Each row is a point on a landscape with many valleys, with its height.
From any point a ball rolls to the lowest of the 5 points nearest to it. It stops when none of these is lower. Distance is the straight distance between rows; heights are no part of it.
q53: [112 126 103 149 138 110  94 126 130 154  78 136 136  87 125 159 125 155
 101 110 116 113  76  96  82 128 134 178  78  99 137 105 127 141  96 118
 130 139 111 124 154 152 151 108]  h=4.44
q491: [ 90 116 140 124 124 110 118  81 111 127 131 136 171 138 130 141 163 112
 103 103 146 101 147 135 172 124 110 126 126 158 158 144 138 133 132 152
 138 129 101 123  97 117 120  85]  h=2.75
q25: [103 111 123 129 104 134 184  99 101 125 173 114 138 178 152  78 137 107
 170 160 131 135 199 155 184 145 116  71 177 182 138 161 139 129 153 141
 141 137 124 103  81 103 122 144]  h=1.90
q294: [128 152 128  77 116 149 154 136 144 106 147 137  85 141 155 122 111 135
 180 158 117 130 129 147 150 157 128  85 170 191 130 156 151  88 160 120
 145 124 107 108 137 144 140 183]  h=1.06
q735: [154 163 161  78 127 164 138 161 150  82 129 135 113 111 108 160  88 160
 130 153 131 134 113 131  98 110 156 115 157 123 136 121 126  79 134 142
 127  99 127 149 159 127 119 176]  h=1.11
q631: [145 126 146 138  98 134 153 114 121 105 180 118 142 171 116  82 153  90
 134 138 156 132 187 148 185 144 123  90 164 175 115 151 120 139 151 144
 129 127 146 139  83 122  99 130]  h=2.28
q907: [154 108  92 146 106 115 175 145 119 150 168 112  67 173 168  28 128  94
 210 155 109 159 164 157 173 166 112  81 156 157  79 155 128 151 157  96
 149 153 162 102 112 123 147 142]  h=2.84
q969: [159 159 135  60 130 148 133 172 166 105 117 138  66  99 153 164  82 161
 162 140 119 129  77 121  96 145 148 109 130 145 118 138 154  82 139 104
 145 110 111 126 184 178 148 178]  h=1.96
q675: [100  99 106 140 122 118 145 106 109 151 138 118 118 141 148  89 141 120
 163 139 110 120 143 137 156 147 115 115 141 154 125 146 127 141 144 117
 150 150 113 100 113 116 158 115]  h=2.85
q728: [128 129 137 100 140 174 162 167 120 115 127 119 116 123 113 123  79 159
 149 179  99 160 134 136  85  78 164 116 185  89 146  95 105  88 129 152
 130 104 140 138 148  66 133 184]  h=0.44
q70: [126 134  92 173 144  88  65 138 153 149  71 161 132  89 121 174 123 155
  92 101 127 114  45  63  62 147 130 195  41  85 117 107 133 150  71 101
 111 136 130 115 183 196 142 106]  h=4.52
q141: [131 170 171  97 141 162 102 139 144  97 106 131 165 108  83 187 106 149
  64 117 151 131 128 117 101  73 146 153 127  97 162 107 119 102  92 186
 107  94 141 173 143 111  93 137]  h=4.10
q148: [ 70  92 100 173 144  85 101  82  93 167  92 124 178 124 126 137 171 126
  73  89 121 112 114 123 138 110 108 177  88 105 157 109 124 158 105 139
 131 149 109 115 108  93 139  59]  h=4.01
q814: [131 153 143  95 131 128  96 121 147 124  95 138 134  91 141 195 128 135
  99  96 145  95  80 109 109 131 125 139  87 131 139 132 158 124 127 112
 138 112  97 134 147 187 128 114]  h=7.01
q171: [ 66 116 129  74 135 117 144  74 108 153 107 132 146 106 209 222 131 134
 111  95 154  95 107 134 133 115 112  97 104 150 200 144 176 103 139 106
 151 108  63  98 130 143 134 106]  h=0.46
q967: [ 93 128 129  61 134 158 169 121 117 132 107 123 104 113 175 162  82 167
 172 170 105 128 118 137 102 120 144  96 160 142 170 131 143  87 145 118
 148 113  86 107 150 112 157 179]  h=0.63
q673: [161 127 143 180 105  93  99 112 130 126 157 127 143 161  99  75 184  77
 105  96 158 107 148 128 182 162 104 130 103 142  70 150 119 183 132 120
 108 149 150 145  89 159 103  71]  h=2.86
q478: [161 182 185  96 111 182 153 177 145  58 169 145 127 148  95 146  96 135
 125 169 147 144 138 147 131  95 162 102 204 109 141 119 114  71 129 168
 103  78 154 159 140  94  78 194]  h=1.91
q948: [143 161 149  79 128 142 113 144 160 107 110 140 106  95 140 177 106 147
 127 124 135 113  88 117 102 133 138 125 113 142 127 133 150 102 130 113
 137 109 106 135 163 180 134 143]  h=4.05
q298: [200 135 126 173 144 116  95 174 158 121 129 135 113 117  81  96 125 138
 109 119 132 150 111 113  92 132 141 164  99  72  64 102  89 151 100 117
  98 158 183 165 148 131 113 128]  h=1.99
q380: [144 136 125 173 155 114  70 129 136 138  88 136 172 104  71 150 141 148
  47  86 132 126 106  84  69 107 132 201  69  72 120  93 103 151  72 152
  81 158 163 160 141 136 108 108]  h=2.87
q502: [150 125 144 162 150 150 120 166 125 138 118 111 150 116  75 120 115 135
  88 125 116 170 158 120  77  69 142 159 131  49 128  72  83 144  90 163
  99 133 186 177 131  71 101 142]  h=1.35
q8: [ 72 115 141  98 125 106 117  61 115 124 124 139 177 130 162 179 166 104
  98  79 165  84 132 138 174 124 103 114 106 179 177 157 171 126 144 140
 144 110  77 110 104 147 112  72]  h=2.72
q269: [145 138 116 118  94 139 166 127 144  99 197 125 103 181 148  64 141  89
 189 145 134 141 178 158 200 179 105  58 171 218 105 185 165 114 169 129
 133 137 132 102 100 165 121 168]  h=1.23
q743: [108 117 139 149 113 107 109  81 118 120 151 125 162 156 116 111 180  90
 109  93 158  91 152 135 193 149 104 119 119 176 125 160 145 154 142 147
 127 134 114 120  89 148 120  71]  h=2.68
q586: [186 160 173 143 124 130  95 141 150  90 152 136 151 139  71 118 153 101
  86 110 164 121 148 126 150 130 137 136 129 126  91 128 104 150 126 142
  96 129 162 175 103 135  86 114]  h=2.91
q775: [ 95  74 106 159 114 126 178  95  81 163 154  95 150 164 151  65 146  96
 163 152 115 142 202 154 169 119 110  93 162 139 134 137 121 162 152 133
 144 142 134 103  73  71 134 103]  h=3.07
q886: [ 96 105  85 212 137  67  79 113 120 178  94 148 125 129 135 118 158 119
 114 109 106 112  65  95 118 165 106 182  68 103 116 123 120 175  95  96
 131 145 109  89 138 144 163  70]  h=4.07
q649: [ 83 109 119  83 132 153 186 106  97 130 130 118 126 150 165 122  98 143
 180 187 103 142 160 156 138 122 141  81 193 161 167 137 131  96 153 140
 147 122 105  97 114  75 144 177]  h=0.80
q620: [ 68 116 125  70 118 138 175  67 110 109 150 135 155 157 181 159 127 116
 166 147 141 113 171 161 173 139 104  68 161 210 184 167 171  88 162 150
 146 109  77  83 102 130 118 158]  h=2.57
q687: [ 88  79  94 154 135 115 130 102  95 175 110 116 138 126 141 111 145 130
 136 132  97 128 133 134 131 120 118 144 128 118 143 116 120 152 131 125
 149 146 107 103 110  85 162  96]  h=3.83
q720: [214 152 148 139 116 136 161 217 152  89 170 124  92 145  85  85 106 130
 151 150 147 180 148 158 123 109 152 122 167  64  65 106  85 117 156 120
 101 112 214 183 135  99  84 168]  h=2.45
q80: [113 156 145  42 131 166 161 134 129 117 105 130 105 100 175 194  71 167
 143 158 123 130 104 128  87 107 149  91 150 134 169 129 154  74 142 118
 148  88  85 119 162 133 137 185]  h=0.72
q170: [106 138 123 105  99 166 200 100 116  80 198 126 145 193 156 109 124  98
 187 178 148 145 210 176 187 146 123  46 215 217 161 173 159  86 151 164
 122  99 106  90  77 119  82 207]  h=1.01
q220: [ 70 123  97 100 132 108 154 105 116 168 104 128  73 115 228 166 104 133
 187 137  99 107  82 124 138 160 104 103 108 171 162 159 164 105 145  66
 162 129  70  61 156 175 190 134]  h=1.93
q680: [ 99 102 122 180 118  86 106  86 104 149 140 119 161 151 116  95 184  96
  96  93 145  94 144 130 179 147 100 142 105 143 118 148 128 170 126 134
 125 148 123 115  91 129 127  49]  h=2.95
q472: [182 159 166 120 112 148 132 148 147  81 173 136 123 148  95 108 135 109
 127 142 149 132 156 144 157 134 141 105 168 145 106 136 115 113 147 137
 121 114 154 154 115 127  93 150]  h=1.85
q588: [111 115 133 144  91 126 147  79 126 102 184 124 165 173 131  92 170  83
 137 114 160 111 190 151 211 158  95  73 152 207 135 180 161 142 156 159
 134 126 115 107  71 154 104 105]  h=2.13
q480: [ 76 117 115  97 118 121 151  85 112 135 143 127 120 145 178 132 136 112
 173 134 122 104 138 145 170 156  99  86 139 202 156 172 164 111 159 124
 150 132  85  84 118 153 154 129]  h=2.56
q494: [146 156 172 103 107 165 149 129 136  76 165 139 146 155 107 132 128 116
 125 158 152 137 160 150 155 113 145  98 190 155 148 139 120  98 139 162
 124  97 136 140 110 102  84 162]  h=1.52
q647: [141 130 102 136 135 122 116 155 148 140 102 136  82  96 146 131 102 159
 157 139  97 128  69 105  91 150 143 150 103 115 108 118 127 126 107 100
 149 136 117 112 172 159 170 139]  h=1.39
q526: [181 128 140 202 121  87  93 135 126 139 133 131 151 144  86  73 174  94
  87  99 152 133 145 119 134 139 111 164  80  92  64 123  94 198 111 112
  88 161 183 167  97 129  91  77]  h=3.60
q340: [141 147 145 127 135 111  70 114 148 117 108 146 143 112 109 165 162 115
  86  87 145  86  89 111 135 147 117 153  85 143 114 137 143 137 125 128
 118 128 113 143 128 182 124  90]  h=6.29
q96: [173 165 147 110 144 131  68 153 169  99  98 145 142  85  83 180 117 145
  75  97 148 107  80  92  76 126 143 167  76 106 105 112 131 123 101 138
  98 123 136 160 164 187 111 127]  h=5.56
q558: [196 168 159  86 111 154 130 179 177  67 174 145  83 143 107 126 109 127
 156 148 139 138 112 147 145 149 140  98 171 155  96 143 132  82 160 125
 124 116 142 147 147 150 110 178]  h=2.02
q483: [ 98 123 124 142 116  92 101  89 125 134 142 135 136 150 144 118 171  83
 134  90 141  82 118 133 195 173  85 118  99 194 124 177 159 147 145 116
 137 135 100  90 110 184 144  68]  h=2.53
q536: [ 75 139  98  69 131 126 176 112 123 165 115 131  53 116 244 171  94 136
 212 146  96 115  94 134 138 166 108  76 127 189 161 166 178  88 155  66
 161 132  74  58 157 177 190 179]  h=1.62
q615: [ 93 101  96 166 154 115  88 119 117 168  69 126 175  96 106 161 139 156
  65  95 104 140 107  97  71  90 124 195  77  68 152  85 117 150  78 149
 115 145 133 136 147 105 139 110]  h=0.82
q787: [200 162 150 163 145 115  62 150 168 104 124 140 153 115  56 135 142 123
  62  94 154 120 108  97 103 139 134 175  80  96  70 115 102 143  99 135
  75 154 178 177 131 164  92 106]  h=4.41
q961: [124 116 140 142 119 140 157 114 105 131 150 112 146 152 123  91 139 114
 130 148 133 140 181 143 155 113 129 108 166 131 136 128 108 144 133 142
 136 131 142 135  93  75 112 125]  h=1.88
q419: [136 132 139 102 124 153 164 138 123 115 144 121 104 146 127 103 111 141
 163 169 114 146 148 146 132 124 145  96 182 136 132 131 114 105 147 131
 142 125 128 128 126  91 134 169]  h=0.87
q201: [195 143 146 185 139 113  91 159 144 120 127 129 147 128  63  96 143 116
  75 102 145 146 139 110 103 124 127 167  91  72  69 102  85 169  97 133
  76 160 193 187 115 123  87 108]  h=2.79
q716: [ 90 102  82 163 132  94 115 117 113 173  99 134  99 112 166 120 129 132
 162 134  86 117  78 111 118 156 120 155 100 130 131 125 133 146 116  90
 155 137  98  82 153 140 182 102]  h=2.20
q696: [166 183 193 126 110 175 138 161 149  61 176 140 153 153  76 136 124 109
 100 157 167 148 163 145 151  89 160 118 188 104 142 119  95 105 119 176
  89  82 174 175 111  86  50 158]  h=2.29
q671: [177 163 175 132 119 145 120 154 145  88 154 130 141 140  78 118 131 119
  97 130 153 139 153 131 138 114 144 128 146 106 109 118 101 128 122 146
 106 122 166 173 114 112  86 136]  h=2.30
q173: [166 132 139 140 120 126 124 138 143 115 149 128 106 139 112  88 140 115
 138 132 134 124 130 131 151 156 129 119 136 140  89 140 117 139 136 120
 129 144 144 138 120 138 128 122]  h=2.58
q594: [ 61  84  90 148 131  93 137  87  98 169 114 120 126 128 169 123 141 122
 153 128 100 108 117 134 152 145 106 135 118 151 150 141 137 138 137 109
 153 146  89  81 121 117 170  83]  h=3.66
q20: [175 151 130 122 139 136 100 167 162 106 119 137 104 100  97 135 109 155
 123 131 124 127  90 111  95 141 148 149 109 109  98 115 115 120 111 123
 120 133 139 150 165 157 134 145]  h=2.44
q653: [132 117 113 190 141  93  79 121 122 151  98 134 152 117  98 121 164 128
  80  99 123 117  98 100 103 137 118 184  74  94 109 112 113 167  97 121
 109 156 138 131 131 132 130  86]  h=5.02
q266: [175 118 129 152 108 112 163 163 122 139 158 118 100 156 131  40 139 101
 169 149 130 167 172 153 147 138 123 111 145 113  70 127 100 163 154  99
 134 140 179 152 107 101 111 129]  h=1.20
q846: [112 133 135  88 128 141 134 120 121 125 106 129 120 106 146 153 106 152
 137 139 121 121 109 128 115 120 138 121 135 135 151 128 134 107 137 126
 148 123  99 122 136 126 148 137]  h=0.96
q518: [ 58  95  93 124 141 104 132  93  99 172  85 125 138 100 181 184 121 154
 122 114 109 112  98 124 112 115 119 147 101 118 182 117 147 125 123 105
 156 128  78  99 138 116 166  91]  h=4.31
q475: [189 158 149 109 101 151 173 178 146  78 192 134  90 169 108  85 116 121
 168 164 148 160 155 161 159 139 144  83 195 144  92 142 113  92 166 120
 121 109 166 149 123 116  93 192]  h=1.98
q217: [196 136 146 161 115 117 126 167 137 119 152 124 117 141  95  69 144 110
 124 127 143 154 157 139 135 131 127 135 122  96  64 116  87 163 128 108
 106 143 186 177 113 114  97 120]  h=1.73
q3: [145 147 113 111 136 127  94 152 157 129  89 138 108  73 132 182  99 168
 115 113 128 118  59  86  65 131 145 161  75 102 120 115 141 123  98 103
 131 118 115 133 186 193 149 132]  h=3.27
q16: [117 100 100 192 111  81 121 112 111 175 142 121 102 159 148  57 160  92
 160 121 107 116 118 125 168 176  98 131 104 144  86 156 122 178 124  93
 141 154 132  85 115 143 158  75]  h=1.40
q473: [112 100  98 153 157 142 105 146 126 157  78 117 149  90 101 149 105 167
  96 119  95 155 112 101  45  87 142 189  96  62 147  72 108 140  84 146
 119 138 142 141 166 107 143 142]  h=0.64
q709: [182 126 127 150 142 153 147 199 137 127 141 116 108 121  87  90  96 144
 140 148 111 179 143 136  76  91 154 145 149  49  92  81  87 129 125 131
 112 124 189 165 146  82 111 164]  h=0.98
q238: [176 181 193 145 134 148  96 145 151  76 150 127 172 136  50 146 133 108
  57 114 174 141 160 124 132  92 148 148 135  82 129 109  90 128 102 180
  73 112 189 199 108 103  58 130]  h=2.22
q345: [136 105 100 205 124  84  89 127 120 167 121 133 117 138 123  81 162 106
 121 115 114 115  96 110 128 161 110 160  87 109  83 126 111 183 105 100
 125 154 135 106 126 135 144  80]  h=5.53
q856: [211 185 186 113 117 156 106 188 179  45 180 143 130 140  60 142 120 113
 105 127 159 139 130 137 137 126 149 119 162 113  95 125 112  96 143 150
  92  99 173 181 140 138  70 164]  h=2.24
q945: [ 53 111 118  47 133 134 187  67 102 153 123 132 121 129 239 210 105 140
 172 134 135 108 133 150 140 130 108  61 133 179 203 158 180  83 158  99
 149 117  55  72 133 133 147 159]  h=2.12
q24: [131 150 112 120 149 128  85 137 145 138  70 136 151  73 106 197 104 173
  65  88 137 124  73  71  46 109 141 191  57  75 137  94 136 126  76 134
  99 128 134 148 181 184 126 129]  h=1.97
q261: [ 50  97  98  87 137 119 172  87  97 167 101 124 106 114 212 169 102 148
 179 146 100 115 117 136 127 133 118  99 131 158 181 144 153 103 153  96
 160 130  67  76 139 118 179 134]  h=1.75
q241: [144 154 142  84  99 164 170 129 138  76 185 143 119 171 132 110 122 109
 172 163 140 142 176 163 170 149 128  65 205 203 135 163 145  85 162 145
 124 106 119 115 106 132  94 200]  h=1.12
q98: [147 116 121 160  98 110 154 118 117 131 174 113 112 173 138  49 159  85
 157 133 140 131 171 145 193 164 103  89 139 164  86 165 131 163 149 113
 135 147 149 122  93 144 123 104]  h=2.23
q97: [174 165 162 138 143 139  90 151 155  95 123 132 151 108  59 149 123 137
  69 108 144 133 125 108  95 108 141 164 112  88 106 102 102 125 100 159
  88 131 164 181 135 133  96 131]  h=3.04
q400: [ 97 136 130  82 130 129 134 106 130 142 104 138 105 108 185 184 118 139
 143 120 127  98  91 121 127 140 119 109 110 161 158 150 162 106 140  95
 152 118  77 102 149 174 155 126]  h=2.47
q929: [104 148 143  80 144 129 108 104 128 135  86 132 159  85 154 227 121 154
  69  89 158 104  94 110 101  92 129 134  83 113 176 119 158 110 114 135
 135 103  90 136 142 152 119 106]  h=4.00
q250: [136 168 156  74 141 156 109 147 145 112  94 130 137  81 121 205  94 163
  82 105 148 116  92 105  74  99 146 143  95 103 149 112 147 100 108 140
 123  98 116 154 171 169 121 143]  h=5.09
q32: [137 150 149  75 127 140 119 126 147 109 122 140 110 112 145 157 123 131
 139 127 133 110 107 128 131 142 127 109 131 167 132 152 155 107 145 121
 140 114  95 129 140 166 133 144]  h=2.36
q648: [ 53 105 107 133 134  72 108  68 101 159  96 131 157 118 166 174 157 122
  98  82 139  87  92 126 154 130  95 147  86 145 174 136 161 133 127 105
 142 126  71  92 123 143 145  52]  h=3.80
q904: [ 53 104 110 105 126  98 141  67  99 150 119 132 138 129 188 166 144 122
 137 104 135  90 121 138 163 139  94 108 108 171 176 154 167 114 147 112
 151 128  73  85 119 145 153  84]  h=2.90
q193: [106 146 116  63 127 136 156 124 140 137 116 141  69 116 204 164 100 137
 194 146 108 117  91 129 128 161 116  84 129 183 142 157 172  90 151  87
 156 123  78  87 154 177 168 170]  h=1.26
q863: [160 141 162 134 111 166 189 184 117 107 164 120 124 161 108  88 100 115
 154 188 128 186 187 166 124  67 158 106 209  61 127  99  91 119 140 150
 102  87 200 167 111  46  73 174]  h=1.03
q744: [126 143 163 114 123 127  86  92 143  91 141 146 177 140 102 155 177  87
  79  85 165  90 139 128 174 137 116 130 116 169 140 156 148 148 140 160
 119 113 109 144  91 165  91  85]  h=2.71
q548: [103  99 128 185 104  96 132  71  90 139 163 107 183 172 117  77 185  80
  99  95 165 111 185 140 201 136  99 119 118 151 125 152 132 181 138 148
 125 141 141 126  63 115 107  50]  h=2.60
q214: [134 102  97 158 127 112 135 145 126 163 130 125  75 136 155  69 130 119
 187 152  87 133 112 132 133 165 128 126 132 134  94 134 116 149 133  93
 153 155 130  95 133 117 171 128]  h=1.94
q927: [165 119 119 163 143 137 112 165 137 139 121 120 118 109  95 105 120 146
 116 131 110 158 122 113  78 115 143 162 113  70  98  94  95 141 105 129
 116 147 160 153 144 107 130 140]  h=1.21
q697: [134 138 139 155 148 131  90 132 126 131  94 124 169 107  77 144 133 145
  58 105 130 139 130 105  89  91 137 178  98  77 135  93 100 144  82 165
 101 145 155 165 128 108 110 118]  h=1.37
q462: [127 131 113  90 130 136 152 145 139 128 121 130  70 120 164 118 102 147
 185 159  96 130 108 133 125 156 137 100 146 162 126 140 138 100 145 103
 154 135 108 101 146 140 167 168]  h=0.83
q181: [ 82  92 111 159 118 103 131  83  91 156 138 116 150 149 139 102 165 106
 125 120 125 108 152 138 171 140 104 126 124 149 139 141 131 152 138 134
 139 147 107 101  97 107 144  76]  h=3.94
q758: [140 103  83 136 155 164 115 179 149 146  92 126 108  81 106 138  75 187
 133 137  90 168  99  92  25  95 163 185 104  52 125  66 117 122  85 127
 119 126 146 131 201 130 154 175]  h=0.70
q816: [124 158 174  91 127 149 112 106 137  92 127 140 169 129 109 172 138 125
  85 123 161 114 144 134 143 103 135 125 143 146 168 133 128 114 127 175
 121  92 112 153 113 117  90 124]  h=3.88
q213: [ 88 101 133 144 108 120 147  68 103 120 161 117 177 164 129 109 164  92
 117 113 163 112 189 144 200 132 106  98 147 180 156 156 139 144 143 166
 138 128 117 115  69 114 109  87]  h=2.34
q764: [ 86 124 140  91 134 127 131  89 110 132 101 132 159 117 144 173 130 140
 108 118 140 107 128 135 136 102 126 123 125 143 173 129 141 113 128 144
 143 114  91 123 119 113 133 109]  h=0.65
q42: [134 107 135 174 117 115 139 114  97 154 147 112 158 150 113  67 164  97
 112 127 142 143 185 142 157 116 121 131 128 106 111 124 102 181 127 127
 121 143 162 156  79  88 104  85]  h=2.74
q652: [ 89 126 114 133 148  94  89  97 111 155  67 137 169  91 140 206 144 153
  55  73 141 102  78  98  97 105 116 177  60  95 166 107 150 135  94 126
 121 125 104 131 140 146 129  81]  h=4.54
q477: [ 79 113 102 147 140  95  99  96 112 165  75 132 149 101 144 165 141 145
  94  99 122 110  81 110 107 121 119 172  77 108 158 114 140 141 107 115
 138 135  95 113 137 133 153  82]  h=4.47
q67: [100 119 136 102 124 147 167 103 107 118 142 118 141 150 140 120 120 127
 150 162 127 133 168 152 152 117 134  95 177 162 160 143 127 110 145 150
 143 120 111 115 103  87 129 152]  h=1.19
q288: [134 143 148 117 119 109  83 107 142 112 142 140 137 138 125 134 167  89
 122  90 142  89 111 126 177 165 104 126 107 179 110 165 156 141 145 123
 129 128 105 125 114 193 128  88]  h=0.78
q623: [138 131 156 143 113 126 115 107 127 109 156 130 157 152 103 105 164  92
  99 114 156 113 160 131 175 138 119 122 136 154 115 141 122 149 135 146
 124 130 137 145  92 130 106 102]  h=2.70
q47: [162 115 130 138 133 149 156 165 117 137 145 113 105 136 112  78 117 129
 152 160 111 169 160 147 106 109 150 119 169  89 101  99  94 138 141 121
 126 129 169 150 123  74 124 154]  h=0.79
q968: [ 48  62  76 130 149 119 155  99  89 186 103 114 121 119 188 133 111 137
 181 155  71 128 127 136 119 125 120 130 139 137 171 118 141 125 147 105
 160 142  84  66 128  81 195 116]  h=1.57
q231: [175 142 162 137 102 123  93 119 160  92 177 133 137 161  94  99 174  71
 118  97 155 105 148 132 197 173 106 109 125 186  84 169 151 156 148 135
 115 130 136 143  95 188 100  99]  h=2.31
q876: [217 133 111 142 138 142 161 236 161 115 159 121  70 131  95  78  87 147
 167 152 129 193 126 156  88 102 158 138 151  38  55  91  84 114 151 107
 111 120 216 167 159  93 108 183]  h=1.81
q57: [166 117 109 133 136 139 144 178 143 133 130 126  70 119 125  87 100 148
 172 158  92 156 118 135  99 134 153 125 151 103  92 112 104 123 136 111
 143 140 151 127 152 104 153 165]  h=0.81
q540: [106 117 128 131 111 120 137  91 119 120 163 120 138 163 147 101 161  96
 149 119 142 105 159 147 196 164  99  90 141 199 128 173 155 131 156 135
 141 138 113 104  98 159 134 110]  h=1.82
q140: [133 154 125 135 141 100  64 121 151 137  76 148 145  91 123 197 141 137
  68  79 149  86  56  81  88 141 124 181  47 109 123 122 155 142  96 107
 111 123 111 132 154 208 128  90]  h=0.43
q36: [ 85  82 110 182 126  96 120  84  84 171 122 111 174 146 120 100 174 103
  97 105 126 120 157 130 159 112 104 149 114 112 143 120 117 168 122 139
 129 150 127 121  83  76 134  58]  h=3.59
q995: [109  94 103 131 128 136 167 119 104 159 135 112 103 141 153  84 119 127
 180 162  96 139 151 143 134 132 131 105 165 141 131 129 121 131 148 116
 150 146 118 102 115  83 161 141]  h=1.36
q495: [111  91 101 123 152 165 140 157 120 154 102 109 119 100 124 129  88 158
 145 161  76 164 133 127  62  81 156 145 154  78 149  78 115 122 116 141
 139 120 132 124 151  70 162 164]  h=0.51
q872: [147 120  97 170 152 121  82 150 145 144  80 138 140  91  84 137 111 163
  88 110 112 148  88  80  45 113 140 198  72  66 113  86 108 152  76 136
  96 151 157 142 170 141 133 132]  h=0.90
q287: [ 84 133 115 141 129  72  88  98 126 157 108 142 114 127 171 170 157  94
 119  76 135  77  62 116 160 165  84 139  69 162 139 164 171 140 130  78
 142 116  75  78 141 207 152  58]  h=4.19
q469: [145 143 145 118 132 145 118 142 137 112 123 127 127 115 102 131 124 143
 114 133 127 127 125 123 111 120 141 135 136 118 124 117 113 124 125 143
 131 132 131 152 132 122 126 136]  h=2.15
q143: [166 134 122 172 136 100  78 142 149 133 116 141 125 119  94 117 146 130
  96 107 129 117  88 101 110 151 129 169  82 103  79 119 110 159  98 121
 107 154 149 138 136 155 127 101]  h=5.39
q890: [112  98  90 137 138 130 139 145 122 159 103 124  85 107 161 111 103 149
 177 155  76 138 100 127  97 136 136 134 137 120 129 118 124 128 129 106
 162 134 108  98 149 112 181 139]  h=1.05
q599: [ 94  91 115 121 124 142 177 108  94 153 149 107 132 161 146  85 127 116
 169 167 109 144 184 152 150 121 128  94 177 144 146 137 126 132 151 138
 146 138 130 106  95  70 141 140]  h=1.77
q595: [ 85  87  78 124 143 131 168 125 108 172 116 116  72 129 191  96 101 135
 210 173  63 136 122 137 123 150 129 110 159 149 139 134 132 124 152  92
 160 149 103  69 138 103 200 159]  h=1.33
q365: [171 144 142 109 128 157 149 183 142  97 148 121  98 126  99 114  92 159
 144 164 120 162 129 135 101 106 161 115 176  95 111 109 103  90 137 133
 123 114 158 150 150  95 121 181]  h=0.59
q128: [105 137 126 114 156 127  96 118 124 141  64 123 173  88 111 206 116 168
  53  86 138 125 109  95  76  79 137 178  77  80 171  94 134 119  77 158
 117 117 125 153 153 131 116 118]  h=1.74
q596: [116 134 135  99 105 144 159 108 127 104 169 132 122 158 151 103 134 112
 170 148 132 123 164 155 176 159 114  75 175 205 137 166 153 103 161 132
 141 125 108 107 108 139 128 158]  h=1.28
q118: [138 134 153 169 126 111  98 102 117 125 132 125 181 137  84 119 172 100
  64  95 160 118 162 127 155 112 119 153 112 110 123 121 104 168 106 160
 103 143 159 167  82 104  92  84]  h=3.45
q485: [186 119  95 143 151 142 125 206 163 128 133 127  74  98  96 100  81 170
 153 147 106 174  97 112  59 121 164 161 124  59  81  89 100 117 107 120
 123 130 171 141 184 123 144 174]  h=0.91
q245: [129 118 119 116 109 147 200 129 105 125 170 113 108 176 150  64 113 114
 197 173 121 159 189 157 160 138 137  69 201 162 123 148 130 115 163 123
 137 134 140 108  99  87 119 179]  h=1.84
q124: [174 142 167 169 126 131 131 165 124 120 141 117 153 141  74  93 133 103
  98 132 145 174 187 138 116  81 130 153 133  56 102  85  73 160 112 144
  86 126 209 205  99  74  66 124]  h=1.41
q103: [114 134 124  99 150 165 120 154 126 137  82 112 147  82 105 177  74 185
  96 124 111 152 110 103  49  66 154 167 114  63 167  79 122 100  84 158
 122 109 135 148 175 113 136 162]  h=0.58
q264: [153 133 108  99 144 161 141 187 151 115 112 121  80  87 120 136  65 188
 158 156  95 152  90 111  61 117 166 148 135  84 112  98 124  92 119 121
 137 114 131 128 191 132 157 187]  h=0.66
q931: [115 111 102  94 148 158 155 160 129 141  92 116  91  90 153 142  72 180
 169 167  80 151 104 124  66 104 156 129 145  97 146 100 130  98 127 119
 153 111 108 116 172 108 176 178]  h=0.57

For each start below, name the point where the ball stops.
q238: q728
q961: q728
q558: q728
q599: q728

Call two points neighbours if one is among the 5 nearest of the other. Go from one point of each pair to the other, from neighbour to neighbour, staying as low as possible. Name the highest point that can't be avoided.
q728, q170: q241
q16, q728: q214
q171, q288: q483
q171, q728: q846
